Each row is a point on a landscape with many peaks, with its height.
A climber steps from a point to whichever of its 5 nearest points has the largest rise for the distance, and stops where none of them is higher. Distance is the straight distance between rows; heights are no part of it.
q_455: [ 11  -9  23  11  60   1 -16  -3 -33 -38  -7   5]  h=23.9
q_312: [  2 -14  -7 -16  17   2   5 -24  53  52  -1 -24]  h=35.8
q_489: [-31 -18  -5 -24 -18   3  48 -39   7  28 -23  -9]  h=0.3
q_806: [-11  31 -14   2  41 -16  -1 -26 -38 -29 -10  -3]  h=59.9
q_963: [-21 -36  16 -13 -24  13  33 -17  10  11 -24   9]  h=35.6
q_754: [ -6 -48  33  -9 -25  15  -2   7  14   9 -19  15]  h=36.1
q_574: [  0 -16  -7   1  21 -22   6   8 -39 -40  -6   1]  h=66.0
q_213: [  6 -24   5   0  34 -16  -6  14 -32 -46  -4   3]  h=50.5
q_618: [ -4 -28  12 -16   0  13   8 -12  34  38  -5  -8]  h=57.3
q_714: [-22   4 -10  -3 -31   1  46 -29  -8  22  -6  -2]  h=7.1
q_556: [  2 -23  -2   9  -2 -18   2  28 -21 -33   1  11]  h=58.6
q_798: [ -3 -14   1 -12   6  11   6 -19  42  46   0 -16]  h=50.4
q_664: [-18  -2  -8   8 -29  -7  28  -1  -7   6   3   8]  h=40.6
q_14: [ -7   5 -14   8  20 -21  -4  11 -25 -29   8  -1]  h=79.8
q_250: [-16  39 -28   4  26 -22   4 -22 -30 -24  -8  -4]  h=43.3
q_465: [-16   9 -21  -1 -40  -8  39 -15 -25   4   0  -3]  h=20.5
q_75: [-12  23 -10  22 -14   6  19 -17  30  36  13  -3]  h=28.2
q_696: [-17 -49  23 -15 -16  15  12  -4  16  11 -22  12]  h=38.3
q_449: [ 14  27 -15  13 -10  -4 -29  19  17  -5  20  -2]  h=68.8
q_548: [ 22   1  15  -5 -19  23 -10  14  25  30  14  -7]  h=67.0
q_971: [-22   8  -9  12 -20   4  34 -19  11  30   6   3]  h=28.7
q_736: [ -8  17  -7   7  41 -14  -8  -8 -31 -35  -8   1]  h=76.3
q_781: [  6 -33  26 -14 -16  20  -3   2  21  27  -2   4]  h=55.2
q_349: [  9  22  -6  15 -19  10 -14   7  25  23  23  -3]  h=68.9
q_343: [-13   5 -19  14 -11 -13  13  11 -15 -17   6   4]  h=69.0
q_191: [ 30  -3  23 -26 -11  30 -10   8  35  37   7 -15]  h=60.9
q_898: [-13  39 -25  12  35 -19 -19  -7  -6 -23   2   5]  h=56.7
q_262: [ 43   9  30 -28 -24  29  -9  33  18  16  13  -8]  h=34.8
q_688: [ 11  -4  -6  12   2 -12 -19  28  -5 -18  13   2]  h=66.2
q_119: [-20  -6   0   0 -26   3  35 -16   3  20  -1   5]  h=45.9
q_97: [ -6  45 -32  24   4 -15 -20  -3  12  -5  13   5]  h=56.9
q_370: [  7  -1  23   9  51   3   8 -19 -46 -43 -10   9]  h=40.0
q_58: [ -9  21 -24  16  12 -20  -7   7 -12 -17   5   4]  h=71.2
q_146: [-17 -23   6  -2 -34   2  31  -5 -10   4  -7  13]  h=42.8
q_430: [ 30   5  -1   5  17  -6 -38  31  -4 -24  13  -5]  h=49.4
q_224: [ -8  23 -23 -10  23 -21  11 -14 -52 -32 -11 -12]  h=50.7
q_919: [  3  42 -21  23 -18   2 -16   0  31  20  21  -3]  h=67.4
q_68: [-30 -35   6 -23 -10   8  30 -27  21  24 -21   0]  h=28.9
q_476: [-20 -15  -2  -3 -36   1  37 -12 -13   7 -11   7]  h=39.0
q_783: [-12 -26   5   7 -28  -1  19   7  -5  -5  -4  12]  h=46.8
q_37: [ 41  18   5  -7  -3   1 -35  41   4 -16  19 -11]  h=47.4
q_540: [ -6 -47  21   1 -32   8   9  17  -6 -11 -17  23]  h=38.6
q_836: [  0  -5  -6  14  23 -16 -15  19 -21 -30   2   5]  h=74.9
q_372: [ 19 -23  22 -30  -7  25  -8   1  36  37   0 -11]  h=75.7
q_778: [-17  22 -27   6 -12 -22  20  -1 -27 -15   1  -4]  h=51.5
q_608: [ 18 -36  33 -29 -13  29 -11   6  28  27  -6  -4]  h=43.0
q_424: [ 17   2   2 -13   5  16   2 -13  45  51   8 -20]  h=54.5
q_576: [ 19 -36  36 -23 -23  26 -15  19  21  15  -8   7]  h=64.5
q_427: [ 27  32  13   3  52   4 -54   0  -7 -24  -2   4]  h=18.4
q_442: [ 30 -14  13  -1 -22   9 -22  41   4  -2   9  -2]  h=49.1
q_559: [-16  26 -31   9 -22 -14  29  -7 -17  -3   6  -4]  h=25.6
q_986: [ -7  37 -26 -12  16 -18   9 -28 -54 -29 -11 -22]  h=39.1
q_857: [ -2  51 -25  12  31 -14 -43  -9  12 -15   2   7]  h=44.3
q_643: [  2 -37  22   6 -28   9  -3  19   5   2 -10  16]  h=67.1
q_962: [ 12  22  13  12  60   2 -39  -6 -11 -27  -4   6]  h=38.8
q_441: [  2  -4   8   7 -12  14   3 -10  32  39  10  -4]  h=60.8
q_379: [ 19  -5   5  11 -16   3 -15  24  12   4  16   6]  h=76.2
q_894: [  6  30  -5  10  48 -10 -42  -1  -8 -22   1   6]  h=72.4
q_446: [ -4   4   2  -1  41 -15   4  -8 -46 -36  -9  -5]  h=64.1
q_721: [ 23  26  -9   5  -2   0 -39  29  12 -13  20  -3]  h=64.6
q_175: [-16 -13   3   2 -15   8  22 -11  18  34   2   2]  h=67.6

Where does a climber stop that starts at each point below?
q_714: q_175
q_430: q_14
q_476: q_175
q_963: q_175

Call two points neighbours if one is among the 5 nearest of the other. Go from one point of each pair to the other, from neighbour to neighbour, staying as high as possible. Name the lowest point that can't be avoided.
q_643, q_175: q_441
q_643, q_14: q_576
q_14, q_379: q_688
q_379, q_372: q_548
